Each row is a point on a landscape with many peaks, with its height.
A climber steps from a point to whichever of its 3 nearest points has the largest rise for the distance, and stops where none of them is higher. Distance is the straight distance between rows; heights are no part of it.
j842: [ 19  35  46 -42  -8  21  23   2   6  16   7 -28 -10   0 -12  17 -22  29
 -11 -14   4  -7  69  -7  -3  49  41  50   7  39]  height 1.82
j27: [ 21  -3  16  -2  27  -6   4 -12  -1 -16  48   4   3   5 -28  25 -24  26
 -19  43  25  23  -7 -43   4 -13 -14 -19   2   2]  height 6.03
j496: [-31  -7 -35  16   9 -22  10  -7 -14 -15  -8  26   5 -15   3 -41  30 -29
   7 -48 -27 -12 -24  27   3  -2  -5 -10 -13 -38]  height 5.45
j548: [ 14  25  26 -21 -18  23  -9  29  -2  10  -4 -25  -7   3   8  16   9  12
   9 -20  -5   7  55  10  -3  35  19  51 -32  14]  height 3.61
j420: [-48 -53  38 -12  22   8   9 -32  10   7 -13 -45   6  -4  15  25  27  53
  -7  29   7 -36  42 -37 -23  53  13  12  14  41]  height 3.79
j318: [-17  17 -19  -9  -3  19 -20  28 -20   8 -16 -23  -9   8  21  18  -9 -46
  -7 -21 -11 -13  35  84  26 -40 -21 -13 -29 -18]  height 2.39
j95: [-10  -3  42 -18   7   7  22 -10   5  -8  22 -42   4  -2  -2  28   0  46
   3  24  12   7  58 -21 -15  44  18  44  -7  36]  height 2.14
j153: [ 30  46  19  -7  13   7 -16 -12   3  -3  62   0   1  -4 -22  -2 -41  13
 -29  -1  16  12  -9 -41   6  -3  17  -8  26   4]  height 3.64
j21: [ 17  39  24  -1  17  15  -8 -15  10  -2  35  -3  12   7 -21  -8 -35  23
 -46  -5   0   1  -4 -39  -9  17  32  11  48  15]  height 4.36
j508: [ -3  14 -21  10  -7   9 -19  20  -4  -6  11   7  -1  -5  11  -7  25 -21
  -6 -38 -13  -3   0  17   3   3   5  15   1 -14]  height 5.50
j243: [ 29  40  16 -21 -21  16  -6  10  -5  20   5 -10   7  10   5   8 -13   3
 -14  -4   8   8  37   7   7   3  18  28  -1  24]  height 4.18
j559: [ -9   9 -40  11  27  -5  -2 -30 -20   3  34   3  -5 -22  12 -14 -10 -32
  22 -64 -10 -22 -30  46  21 -48  -2 -46  11 -51]  height 3.18
j117: [  5  11  20   4  -1   8  10  -7   8  -1  15 -25  -1   4  -9  -8   3  31
 -23   2   6  11  20 -27 -15  35  41  28  24  18]  height 3.55
j472: [ 11  -9 -24   2  -8 -29  -6   0   7  32 -29  31 -15   2  -6 -26  -6 -18
  14   2 -19 -18 -69  -1  13 -11 -10 -11  29 -14]  height 2.40
j8: [-32 -21 -12   1 -15 -16   6   9   2  -8 -37  28  14 -15   0 -28  36  -8
  11  -4 -20   4 -24   6  -7  16   3  -6 -22 -20]  height 6.02
j440: [  0 -25  27  -6   2  19  15 -17   6   8 -14  -9   5   9   7  40 -10  20
  13  46  21  -6  43  -4 -15   4 -30  22   1  51]  height 4.95
j825: [-25 -25  -3  -1  -4 -17  14  -6  17  -9 -32  26  15 -10   1 -36  20   3
   3  22 -13   8 -34 -15 -12  -2  14  -8 -18 -20]  height 5.41
j723: [ -6   7 -13  -4 -25  21 -13  34   0  31 -59  -9 -18   9  18  21   1 -38
  13  30  -4   4  16  65  12 -22 -41   2 -29   5]  height 2.23
j136: [ -7  12  22  -4  35   3   5 -36   5 -22  47  -3   9   7 -22  -4 -21  52
 -51  28  11   7  -4 -49 -15   3  19  -9  55  23]  height 4.98
j807: [  9  11   8   0  23 -16   7 -21  -8  -4  44   4   7  -6 -11   1 -36  15
  -8  17  12  23 -29 -43   3 -13   5 -41  16 -21]  height 6.66
j695: [ -5   0  27  -4  11   7  -2 -27  12  -1  27 -10  10  20  -8  12 -14  38
 -25  25   2 -10  19 -30 -11   7   3  14  43  47]  height 4.60
j32: [ 28   9  -7   5   3  -3  -5 -19  -1  28  17  14 -12  -8 -10   6 -48  -2
   5  22  16  -2 -49 -20  19 -45  -5 -45  19  -8]  height 4.20
j382: [ 16  38   0  14 -12  16 -19  24 -15  -2   5  -7 -14   4 -10 -17   8 -13
 -15 -54 -18  -8  17   7   2   6  27  17  10  -1]  height 5.05
j874: [-17 -27  18   2   9  15  15 -24  19   2  -9  -7  -5  17   1  32  -9  38
   6  30   9 -35   8  -9   1 -13 -31   1  52  57]  height 5.01
j402: [ 16   5   2  15 -12   9  -7  36  -5  -3 -17 -22 -25   7  -2 -11  24 -14
 -11 -63 -39 -14  26   2 -19  43  40  27   6  10]  height 4.66
j607: [-18  -4 -32  -2  11 -10  17 -12 -19  -3  17  13   2 -22  24  -6   5 -23
  44 -23   6  -6 -22  39  12 -33 -16 -54 -33 -57]  height 6.34
j881: [  8 -34   3  -6  18 -16  32 -25  11 -16  13  18  -5  10 -21  20 -30  22
   2  62  29   1 -42 -33  -1 -24 -19 -36  16 -16]  height 5.84
j934: [  6  -9  39 -27   1  15  15 -20  -9  24   2 -46   4  10  -1  30  -9  28
  -4  12  12 -16  68  -7  -7  33  12  38  11  61]  height 1.87
j520: [ 16   6  -4  16 -18  -4 -19  18  -5  26 -23  13  -4  15   3   6  -3 -21
   2  -3 -12  -6  -8  10   7 -10 -12   1   5  17]  height 3.20
j157: [-10   8  -9  -7 -17   9 -15  13  -5 -21  20   0  15  -4  21  -1  16 -14
  15 -22   9  14  14  27  21 -11  -8  -4 -40 -14]  height 3.43
j744: [ 14  28   5  -2 -18  16 -13  35  -3  13  -8 -14   3  13  18   2   6 -20
   1 -18  -8   8  39  33  14 -11   2  18 -23  13]  height 4.44
j584: [ 13  35   5 -15 -17  23 -12  36 -15  23 -28 -25 -11  13  14   7   6 -15
  -8 -38 -17   3  64  43  -3  15  10  27 -28  17]  height 4.59
j698: [-10   0 -20  16  -1 -18  -9   1   4   8  -9  20   8  -8 -18 -48  13  -9
 -23 -13 -22   7 -49 -25  -6   4  23  -9  40  -6]  height 3.48
j595: [ -7  12  -4  -7 -19  23 -16  33 -15 -14   4  -9   5   3  20  16  22 -17
  18 -17   4   6  38  42   1  -5 -12  20 -52  -8]  height 4.01
j353: [-14 -24  15   1  -6   0  15  -6   1 -17 -13  11  23  -6  -7  18  11  14
  13  40  14  16  -9 -22 -13   9  -4   4 -18  -3]  height 5.03
j963: [-17   3  25   0 -23   8  -6  35  -4 -10 -14 -26   3  -7  11  -1  42   0
  -3 -25 -25   3  46  -6 -29  57  35  42 -41   2]  height 3.22
j445: [ 37  25  11 -10  19  16  -8 -21   3  15  24 -14  -1   1 -20  47 -61  14
 -23  41  30   0  25 -10  20 -35 -23 -32  21  32]  height 4.14
j973: [  0  28  14   4   2   5   2   3  20 -11  43 -14   9  -5 -13 -15  -5  15
 -34  -6   9  24   5 -40  -7  30  51  25  13  -3]  height 2.61
j332: [ -6   0  17  12  23   1   2 -34  15   0  15  -9  14  10 -15 -14 -16  38
 -45   1  -5   5 -23 -52 -12  12  32   5  62  19]  height 6.68
j252: [ 28  13  26 -17   7  12  12 -24   9  12  21 -25  12   8 -13  39 -27  31
 -15  30  23  10  52  -9   8 -13 -19   8  10  65]  height 4.43
j17: [ -4  23 -10   3  17 -20  12 -12  -8 -11  65  -4  -1 -16  13 -16 -14  -9
  16 -34  10  12 -15  -6   8 -19  13 -61 -17 -56]  height 4.02
j103: [ 20  18  16 -29 -17  24   9  -1  -6  30 -16 -36  12  16  -3  40 -28  12
  -1  32  18  13  66  29   1  -3 -15  14  -8  65]  height 4.33
j235: [ 19  24  -3   8  -8   6 -31   9   0   7  17   1   5   5 -13 -18  -4 -16
 -28 -28 -17   1 -10 -26  -6  14  34  12  32  11]  height 3.74
j116: [ 26  19  14  -2   1  13  -5   4   4 -10  47  -4   1   7  -5  29 -25  15
  -9  26  30  40  17 -17  13  -7  -1 -16 -32  -5]  height 4.16
j328: [ 15 -12  -3   3  -8   0   2 -13  10  19  -1   8  -1   7  -8  24 -31   3
   6  38  31  -3 -27 -11  14 -30 -30 -14  11  10]  height 4.38
j331: [ -9   5 -32   5  20   2  -3  -9 -22  -9  27   2   1  -6   1 -17   7 -34
   6 -56   1 -20  -7  45  21 -23  -8 -14  -9 -45]  height 3.84
j658: [  4 -17   0  -6   9 -23  19  -7 -11  -9  28  14  -4  -6 -12   3 -17   2
  13  37  22  17 -32 -32   7 -24   0 -47 -18 -29]  height 6.08
j410: [ -2 -14  -3  16  -9   0 -18  11   3  10 -17  14   2   3  15 -11  14 -13
   8   6 -14  10  -8  -4   1   8  -3  12 -12   0]  height 2.78
j515: [  8  -5 -25  12  -3 -40  -9  10  -1  19 -30  24 -21   2  -5 -38  -1 -16
  -3 -23 -46  -1 -58  -1   3   6  -3   2  34 -11]  height 1.61
j424: [ 14 -20   0   5 -22   4   1   0  13  20 -47   8  -8  11   3  19  -8  -6
  22  38  13  -5   6   7   1  -5 -33  19 -12  25]  height 4.45
j519: [  5  32  13 -16 -22  16   1  31   3   1  15 -17   5  -5  11  17   9  -7
   6  -4  12  26  51  21  10   4   4  26 -44   5]  height 3.99
j184: [ 32  24   7   2   0  15 -12 -12  -2  26  15  -5   8   8  -6  22 -35   9
  -5  13  11   2   7 -12  10 -11  -2  -1  19  34]  height 3.92
j74: [-20 -26 -19   0 -15   5 -16  20 -14 -21 -50  18  -4 -13  20   0  39 -33
  43  -9 -19 -15   9  64  12 -21 -39   5 -45 -28]  height 4.17
j678: [ 23   6  10   5   4  14   6  59 -15 -20 -26 -29 -40   5  18   6  34 -26
  -3 -79 -51 -29  53  45  -8  38  29  30 -15   0]  height 4.61
j403: [ 10 -11 -39  -7  -9 -44   3  -6  19  25 -30  32 -31 -10   3 -29 -17 -22
  22   4  -3 -24 -74  11  19 -36 -16 -28  15 -37]  height 3.41
j863: [-11 -38   8  -8 -13  11  18 -14   6 -10 -46   3  -9  12   3  33  -4  19
  30  62  32 -19  12   5 -17  -7 -40   9   4  40]  height 5.24
j43: [ 22   7   7  14  -3   2 -20  -7   0  25  -8  11   6   8  -4   0 -12   1
  -6   2  -2   3 -17 -10   5  -2  -4   9  26  22]  height 3.58
j775: [-32 -48  32  -4  14  12  12 -30  13  -8 -23 -24   5  -1   1  28  13  50
   9  29   4 -33  37 -28 -32  32  -4  26   5  36]  height 3.66
j834: [  0  28 -31  14  12   4 -11  15 -13 -18  19   1  -7  -4 -11 -33  19 -28
 -30 -69 -22 -18   2  15   4   8  18  11  31 -33]  height 5.42
j361: [ -5  22 -42  14  24 -11  -5 -13 -22 -16  27  10  -3   1 -11 -43  11 -32
 -20 -77 -26  -3 -24  11   8   2  12  -9  27 -34]  height 4.37
j123: [-29  11 -44   9  21 -14  18  -7  -2 -13  20  11   9 -17  -2 -68  28 -28
 -37 -58 -20   6 -37 -13  -5   7  39 -27  26 -44]  height 2.81
j585: [ -6  18  -6 -10 -28  27 -12  28 -13  13 -22 -20  -1   3  24  24 -13 -40
  -9  12   6   3  39  65  18 -27 -28  -8 -48   3]  height 3.14
j72: [-18  15   4   7  14 -11   5 -13   8 -11  14  -5  16  -5 -11 -54   8   4
 -41  -7  -6  34 -48 -41 -19   9  53 -13  25 -16]  height 3.19
j940: [-16  -6 -37  -4  11 -35  15 -10  -4   5  24  23  -3 -22   8 -38   4 -22
  13 -40   0  -6 -54  -7   4 -24  11 -44  -4 -43]  height 4.30
j364: [ 12 -10  13 -11 -14  18  10  11  -1  14 -23 -15   7   2  12  41 -12  -3
  10  49  28  20  36  22  11 -22 -37   6 -34  35]  height 2.28
j273: [ -5 -34  10  -1 -19   3  17  -3  14 -17 -32   3  17   6  -2  26  10  14
  30  55  29   7  -8 -12   0   3 -28   2 -18   9]  height 4.94
j99: [-13   1  12  -3 -17   2  -3  14   4 -17   8   0  20  -5  -3  12  24  11
  19   9  16  26  12   1  -4  11   9  19 -37  -9]  height 3.97
j224: [-17  14 -24  26   7  -2  -3  13 -15 -26  24  -2  13   1   2 -33  37 -26
 -21 -62 -23  -4   2  18  -7  22  29  14   6 -34]  height 5.78
j25: [-13  15 -35  -1  23 -16  17 -27 -22   9  61   5 -12 -16  19 -10 -15  -9
  39 -37   1  -7 -20  20   2 -50   0 -76  -2 -52]  height 5.18
j522: [  7  15  11  11 -10  14  -5  15   2   8  -2 -15  -5  10  -9 -12  17  -1
 -24 -30 -26   6  13 -14 -19  34  44  30  15  12]  height 4.63
j926: [-10   7 -33  18  20  -9 -11  11 -17  -3   3  15  -2 -12   1 -21  12 -34
 -11 -65 -27 -25 -23  25   9  -5  -3  -7  17 -28]  height 4.69
j948: [ 22  -3 -21  -1  -7 -21  -9 -15   9  18  -8  23 -15   5  -2 -14 -39 -13
  23  22  11 -11 -63 -12  23 -39 -21 -23  14 -16]  height 4.00
j169: [ 36  32  23 -12   0  20   0 -12   0   9  33 -14  14  12 -17  30 -42  20
 -22   9  16   2  44  -8   7 -11  -3   9  23  43]  height 4.19
j86: [ -4 -29  -9  34  -7 -28  -4  17   2  -6 -56  13 -30  -4   9 -25  37 -21
  -1 -32 -62  -8 -18  -2 -18  34  11   4   5  -5]  height 5.00
j757: [-14 -13 -12  16 -11 -12  -8  16 -10 -14 -12   2   3 -15   8 -40  40 -11
 -11 -34 -40   5 -10   0  -9  27  23   0   7 -13]  height 6.18
j324: [ 13  -7 -11  21 -10 -13 -22  20 -10   9 -41  11 -18   1   0 -18  22 -22
  -8 -26 -44  -7 -13  -2 -13  25   5  10  27  12]  height 5.51
j144: [ -1 -14  -7 -13  -3 -18  17  -4   5   2  -5  26  -2  -9   3  -7  -1 -13
  32  21  13   2 -51  -5  12 -18 -11 -34 -22 -32]  height 5.88
j737: [ 11 -12  -2   1  17  -3  -9 -28   9   7   8   8  -3   9  -9  22 -40  23
   0  39  21 -20 -32 -17   9 -31 -27  -8  42  29]  height 4.46
j857: [ -8   3  25  -1  -1   8   4  -3   3  -9  24 -12  11   1  -5  15  -1  18
  -6  31  11  18  12 -32 -15  26  25  20 -10   8]  height 3.49
j433: [-26  15  -3   0  -6   5   1  22  -7 -30  12  -7  10  -9   6 -24  33 -15
   9 -42  -8  13  22  11  -9  19  24  28 -22 -20]  height 6.07
j583: [-13 -18  30  -7  -1  10  11   2   6  -2  -6 -23  14   1   4  35  12  27
  20  27  12   5  34 -16 -19  35   3  39 -21  33]  height 2.70
j15: [ 27  30  19   1  19  11 -13 -23   7   5  45   4  19   3 -21  10 -38  23
 -33   8  12  -4  -7 -36   1 -10   7  -3  49  34]  height 3.47
j715: [  6 -16   4   5   8 -11   0 -17  13  29 -29  23  -7   8  -6 -13 -24   7
   1  22 -11  -9 -56 -19   2  -8   2   5  47  10]  height 3.39
j436: [-13 -18 -14  -9   8 -44  36 -12  12   4   9  32  -2 -13  -3 -26 -10  -1
   6  11   4   5 -60 -20   7 -25   6 -56  -6 -41]  height 6.67
j423: [-19 -15  22   5  30  -2  22 -33  14 -17  16 -19  23   7  -9   5   8  56
 -30  43   7  15   5 -45 -24   6  16  -6  29   8]  height 4.15
j751: [-13   8 -10  -1   4 -19  11  -4  -4  -5  35   8  17  -5  -4 -30  -6  -5
 -13  -6   0  23 -33 -24   4  -5  19 -30   3 -28]  height 6.09
j989: [-10 -35  24 -10  11  11  22 -15   3 -28 -10  -6  18 -10  -6  43   1  30
  23  70  30   4  31  -4 -23   2 -35  15 -16  25]  height 4.58
j827: [-20  -4 -18  -3   4  -3   4   5 -14 -19  35  12  20 -11  10 -16  14 -12
   9 -24  14   8 -15   5  13  -4   0 -27 -18 -45]  height 4.09
j613: [ -2 -27  -5   4 -33  -1 -15  18  -1  -7 -63  11  -1  -1   4   9  19 -17
  35  26 -10  -8  -9  17 -10   8 -22  18 -40  -9]  height 2.86
j687: [ 17 -16   8  -4  22  18   0 -22   4   0  16  -6   0   9 -19  46 -31  22
   2  47  32  -4  10 -10   3 -34 -38 -21  23  39]  height 4.51
j672: [-25 -52  40 -29  16  10  19 -21  -5  19 -27 -35 -20  14   6  29   5  34
  -9   6   7 -52  59 -20 -16  21  -5  18  24  64]  height 4.27
j154: [ 24  37 -10  -3  -9  12 -34   6 -10  19  23  -5  -6  -2   4   3 -25 -27
  -9  -7  10   3  -7  19  22 -29  -1 -29  -3 -17]  height 2.97
j418: [-23   8 -14  23   0 -16  -5   5   8  -6 -14   3   7  -5  -9 -49  33 -14
 -32 -36 -28  10 -21 -20 -20  29  41  -4  19  -9]  height 5.53
j37: [-14 -13   6  12  22 -15  15 -41  13   2   4  16  18   5  -8 -21 -11  32
 -37  19  -6  -2 -50 -41  -9   6  19 -20  53   8]  height 5.11
j523: [ 11 -19 -32  19 -12 -36  -8  23  13   0 -49  28 -28  -1   5 -30  14 -26
  13 -16 -45 -19 -35  21  18  -3 -26   7  15 -15]  height 0.77
j18: [-10  -6   9   1  18 -23  17 -20   8  -7  10  14  19   5 -14 -19   4  17
 -20  26   2  26 -48 -42 -14   3  18 -20  12 -22]  height 4.39
j718: [ -1  -9 -33  -3  -8 -19  -6   0  -5   8 -20  25   0 -10  15 -28   7 -25
  18  -5  -1 -11 -39  26  11 -20 -17 -23  -9 -32]  height 4.87
j617: [-14  -8 -18   8  13  12 -15  23 -20 -43 -19  -6  10 -11   9  -3  41 -27
  16 -39 -25 -12  38  64   2  -8  -9  24 -43 -26]  height 6.41
j352: [-20 -21  -6  18 -15  -8  -3  19  -6 -20 -43   6   6 -12   7 -25  46 -13
  10 -26 -36  -5   3  15 -18  30  13   9 -23 -20]  height 6.43
j725: [-25 -19 -21  16  -6  -7  -9  13 -10 -37 -22  18  14 -10  14 -10  45 -21
  15 -30 -20  -7   1  35   0   5  -7   0 -38 -34]  height 6.69
j371: [-21 -25 -39   3   1 -37  24   3  13  -7 -30  33  -5 -11  -2 -52  21 -17
   5 -22 -36 -14 -52  17   0   6  -2 -11  -3 -38]  height 6.39
j903: [-13  -8  15  15  17  -8   0 -19  14  11 -23   1  13  14  -4 -35  11  19
 -24   7 -18  -6 -39 -40 -21  17  26  -1  58  21]  height 3.69
j172: [ 25  -4  21 -14   6  13   7 -23   4   5  16 -10   4   4  -7  50 -30  19
  -5  53  39  25  32  -5  15 -27 -48 -11   2  33]  height 4.62
j179: [-16 -11 -10   0 -10  -5   0  19  -7 -12 -16  22  13 -14  13  -9  31 -17
  31  -2  -1  -1 -17  15   7  -7 -22  -3 -33 -25]  height 5.91
j622: [ -4 -25 -15  20 -17 -14 -15  33 -10  -1 -59  13 -25  -3  24  -2  32 -19
  33 -19 -35 -12   4  29  -2  11 -27  17 -35   7]  height 1.86
j890: [-24  35 -20   5  17   8  19   0   6 -30  56  -4   2 -14  -9 -45   2 -15
 -31 -65   6   6 -12 -15  -1  12  40 -17   5 -51]  height 1.18
j578: [-19 -40  36   0  17   9  -2 -29   4  27 -18 -21  -8  11  -2  12   6  31
 -19   4  -4 -40  26 -35 -23  38  20  32  33  59]  height 4.52
j790: [  6  26  22 -13 -14  16   5  17  -2 -14  26  -7  12   3   9  24   2   8
   9  20  24  40  32   4   6   4 -12  15 -45  -2]  height 3.21
j425: [ 30  15   0  -7  23  -9  -6 -10 -13  -2  66  -1 -18  -9  -8  26 -34   5
   6  29  29  37   0 -22  -1 -17   0 -62 -32 -39]  height 4.68
j631: [ -2 -25  25  -3  15  19  17 -13   8 -17   6  -5  11   9 -12  44 -18  31
  15  64  40   9  25  -9  -2  -7 -38  16   1  29]  height 4.81
j113: [-17 -34  11  -2  13  13  21 -28  19  -7 -10  -7  -2  16  -2  35  -5  36
   7  46  32 -32  22  -5  -7   0 -32   7  24  51]  height 5.07
j460: [ 18 -16 -19  -9 -23 -14   3  -9   9  14 -47  23 -13   8  -4   2 -25  -4
  30  47  20 -15 -45  11  21 -29 -42   0   1 -13]  height 3.78
j954: [ -6   4  -1  -9  -9   2  -2  13 -10  -6  30   3  11  -8  13  10   0  -6
  18  10  23  27  13   3  20  -9 -17 -15 -49 -20]  height 3.01
j421: [-29 -26  13  -4  12  10  15 -33  17 -11   3   1   1  22   2  23  -6  57
 -13  40  16 -31  10 -26 -18  11 -16   2  52  42]  height 4.93
j411: [-12 -27  -4  -6 -28  -9  11   5  13 -30 -48  25  10  -3   5  -1  11  -9
  44  44  19  -6 -18  13  -2   0 -32   3 -50 -24]  height 1.79
j12: [ -3 -12 -11   5 -22   5 -11  19   4  -7 -44   8  -5  -2  19   7  11 -25
  29  17   4   1  -6  31  12 -16 -35   6 -44  -7]  height 4.34
j246: [  3  19  29  -6  16  12  14 -24  20 -10  37 -18   3   6 -19  10 -17  48
 -31   9   4 -13  33 -39 -15  29  30  23  38  40]  height 4.05
j982: [ 10  26 -18  10  -5   2 -28   5  -8  10  18   7  -4   1  -2 -15   5 -19
  -9 -40  -2   3 -16   5   9 -10   7  -6  15  -9]  height 4.53
j134: [ -4 -34   9   3  -5  -4  21 -22  12 -11 -36  10   2  11  -1  16 -15  23
  19  53  33 -13 -17 -13  -4 -11 -25   9  20  15]  height 5.44
j188: [ 12  20 -11   1  -7  16 -13  38 -18  -4  -8 -14 -15   2  16  -4  22 -31
  -8 -55 -29  -7  43  50  -4   2   7  12 -14  -3]  height 4.67
j304: [ -9 -32   5  -4  11 -10  11 -19  15  -5  -3  19  14   9 -12   7  -8  22
   9  51  20   9 -34 -26   1  -4 -18  -9   1 -13]  height 5.68
j2: [ -4  34  14 -14 -14  11   6  25  16 -24  29 -25   3  -6   0  -5  19  15
  -7 -17  -1  16  24  -9 -11  44  47  43 -22  -4]  height 1.28
j839: [ 17  14 -25 -10 -14  11 -22   9   1  31  -9   5  -6   2   9  13 -13 -27
   8  20  10   0 -16  23  28 -37 -21 -15  -7  -7]  height 2.37
j869: [ 13  -7  19   1  -2  15  -8 -13  -1  31 -18 -10  -1  16  -5  16  -3  18
  -9  -3  -3 -11  19 -17 -17  13   5  28  22  47]  height 4.92
j997: [ -5 -22 -36  -5 -19 -32  -5  19  16  -4 -57  33 -30  -7  10 -28  12 -24
  36   2 -14 -32 -25  42  11 -21 -41   2 -20 -33]  height 0.18
j844: [  5 -17  19  -1 -10   6   2  21  -2  17 -28 -22  -6   9  -2  11  12  13
   4 -13 -15  -2  39  -6 -24  30  22  47 -15  33]  height 3.40
j83: [-11  -9  15   5  -4  17   5 -13  -2   5   0 -12   9  13   2   3   1  20
  -9  18   3  16   3 -25 -12  23  16  18  16  20]  height 4.29
j988: [-25  -2 -16   4  11  14  -9   5 -20 -38  10   8  11 -14  15   2  26 -27
  33 -33  -1  -7  15  63  15 -16 -31  -2 -40 -41]  height 6.00
j876: [ 34  28  23 -16 -18  16  -6  37  -5  22 -11 -28 -20   9  -1   2  14  -4
  -9 -41 -28 -15  62   2 -11  43  38  43   1  22]  height 3.50
j386: [ 18  22 -28   0  -1  -2 -30  -6  -7  21  22  11  -9 -12   2 -12 -22 -17
   9 -33   2 -13 -28  24  26 -35  -8 -46   7 -30]  height 1.97
j258: [  6  12 -34   6  10   2 -29   3 -15   1   2  -6  -9   0  17 -22  -6 -32
   3 -42  -9 -18 -24  58  37 -41 -12 -27   6 -39]  height 2.98
j106: [-28  10  -3  13   5   1   4  31  -5 -46  -5 -16   1 -18   3 -10  54 -13
  -2 -57 -32  -3  29  22 -21  51  43  37 -16 -22]  height 6.31
j143: [ -7 -30  22   8  -3   0  -1   6  -3  27 -54 -11  -8   6  10   7  29   1
  10   8 -23  -7  18 -16 -25  43  15  36  -5  28]  height 3.08
j729: [ -2  48   7  -2  -4  14  -7  10  17 -18  45  -6   0  -4 -15 -25   5 -12
 -22 -44   0   9  12 -16   0  31  36  20   7 -15]  height 1.73
j334: [ 23 -11  11  -6  19  -4   1 -12  -8   0  42  -5  -5  -7 -17  41 -29  20
   5  59  36  37  25 -20   2 -18 -26 -30 -25 -11]  height 5.43
j137: [ -3 -14 -11  25  -8 -10 -10  42 -17  -5 -40  -1 -34   1  18 -11  39 -16
   3 -49 -55 -12  10  18 -13  34   9  16 -15   7]  height 4.82
j676: [-31  -6 -25  -6  -2 -44  32 -13  23   8 -20  37   6 -14  -7 -54   5 -13
  -1  -8 -20  -8 -66 -11   2 -24  11 -37  -1 -39]  height 5.39
j459: [ 40  63  32 -12  -2  21  -6 -15   9   7  37 -10   7  -1 -20   3 -34  18
 -34 -12  10  -4  22 -15   6   5  26  26  34  29]  height 3.71
j292: [  7 -15  14  -9   5  11  17  -6   4 -20  20  -9  16   2 -10  40  -3  33
   7  47  35  35  27 -15  -5   6 -12  14 -23  17]  height 4.40
j538: [ 25  16  13   3  18  -6  -2   0   5  -7  68  -2  -5   5 -16  -1 -24  19
 -10  17  26  34  -5 -36  -4   2   8 -17   0 -20]  height 5.36
j868: [  2   3   2  12 -12   2 -10  34 -15   3 -17  -6 -10   8  14  -2  27 -12
   8 -41 -29  -7  28  18  -6  21  12  23 -22  10]  height 4.74
j14: [  9 -15  -6 -11 -12   1   5  -8   7  13 -25   4   6   5  -3  29 -19   5
  13  51  37   1  -6  15  10 -28 -41  -5  -4  14]  height 4.31
j564: [ -3   5 -16  11   1 -19  -6  -8  -7  -9  17  20   9 -11  -5 -30  20 -16
  -3 -19  -5   7 -35  -8   2   7  13 -13   7 -22]  height 4.28
j586: [  7 -26  11  16  -1  -5 -13  -6   7  26 -50  13  -7  18  -6  -2   5   4
   3   8 -17 -17 -10  -7 -11  14  -5  23  17  26]  height 5.85
j683: [-32 -22 -39 -16  24 -50  45 -16   5  -6   2  34 -10 -26  10 -35   0 -24
  33 -33 -15 -19 -49  32   5 -39  -8 -44 -13 -53]  height 2.99
j620: [ 13 -21  15   7 -16  14  -8   4  -1  23 -30  -2 -10  19   1  10  -5   6
   9  19  -7  -7  10  -1 -11   7  -4  24   6  33]  height 4.99
j565: [ 17  12  -7   6 -10  -8  -8   2  -2  15  17   9 -10  -9   3  -6 -23 -12
   4   5  18   7 -32  -7  14 -31 -11 -28   4 -19]  height 3.77
j261: [ 10  21  17 -25 -17  21  -3  20  -6  10   9 -31   2  -5  14  44 -22  -6
  -1  30  36  32  43  43   8 -20 -29  -4 -53  14]  height 3.02
j96: [ 12  37  -5 -12 -21  29  -9  16  -5  24   3 -24   0   6  17  27 -29 -18
 -21   3  16  22  32  39  18 -22  -7   1 -16  16]  height 4.07
j518: [-22  -4 -22   7 -13  -1 -13  16 -13  -1 -21  14  -7  -9  18  -7  22 -40
  25 -24  -9  -1 -12  47  20 -25 -32  -8 -35 -25]  height 4.96
j709: [ 41   9  -2  -7  19  -3 -13 -22 -11  10  47  -7 -16  -9 -18  31 -51   9
  -1  41  22  19  -2 -29  16 -37 -12 -63   3 -22]  height 4.22
j262: [  9   0   1   6   4  -5 -12 -20   4   9   9  20   9   6 -18 -11 -19  10
 -19   6   5   6 -43 -32   3  -9  19 -13  43   6]  height 4.21

For each start below, name the point where the climber stops.
j585 -> j725
j361 -> j106
j261 -> j725
j954 -> j807
j842 -> j725
j184 -> j113
j445 -> j113
j790 -> j725
j687 -> j113
j863 -> j807
j273 -> j807
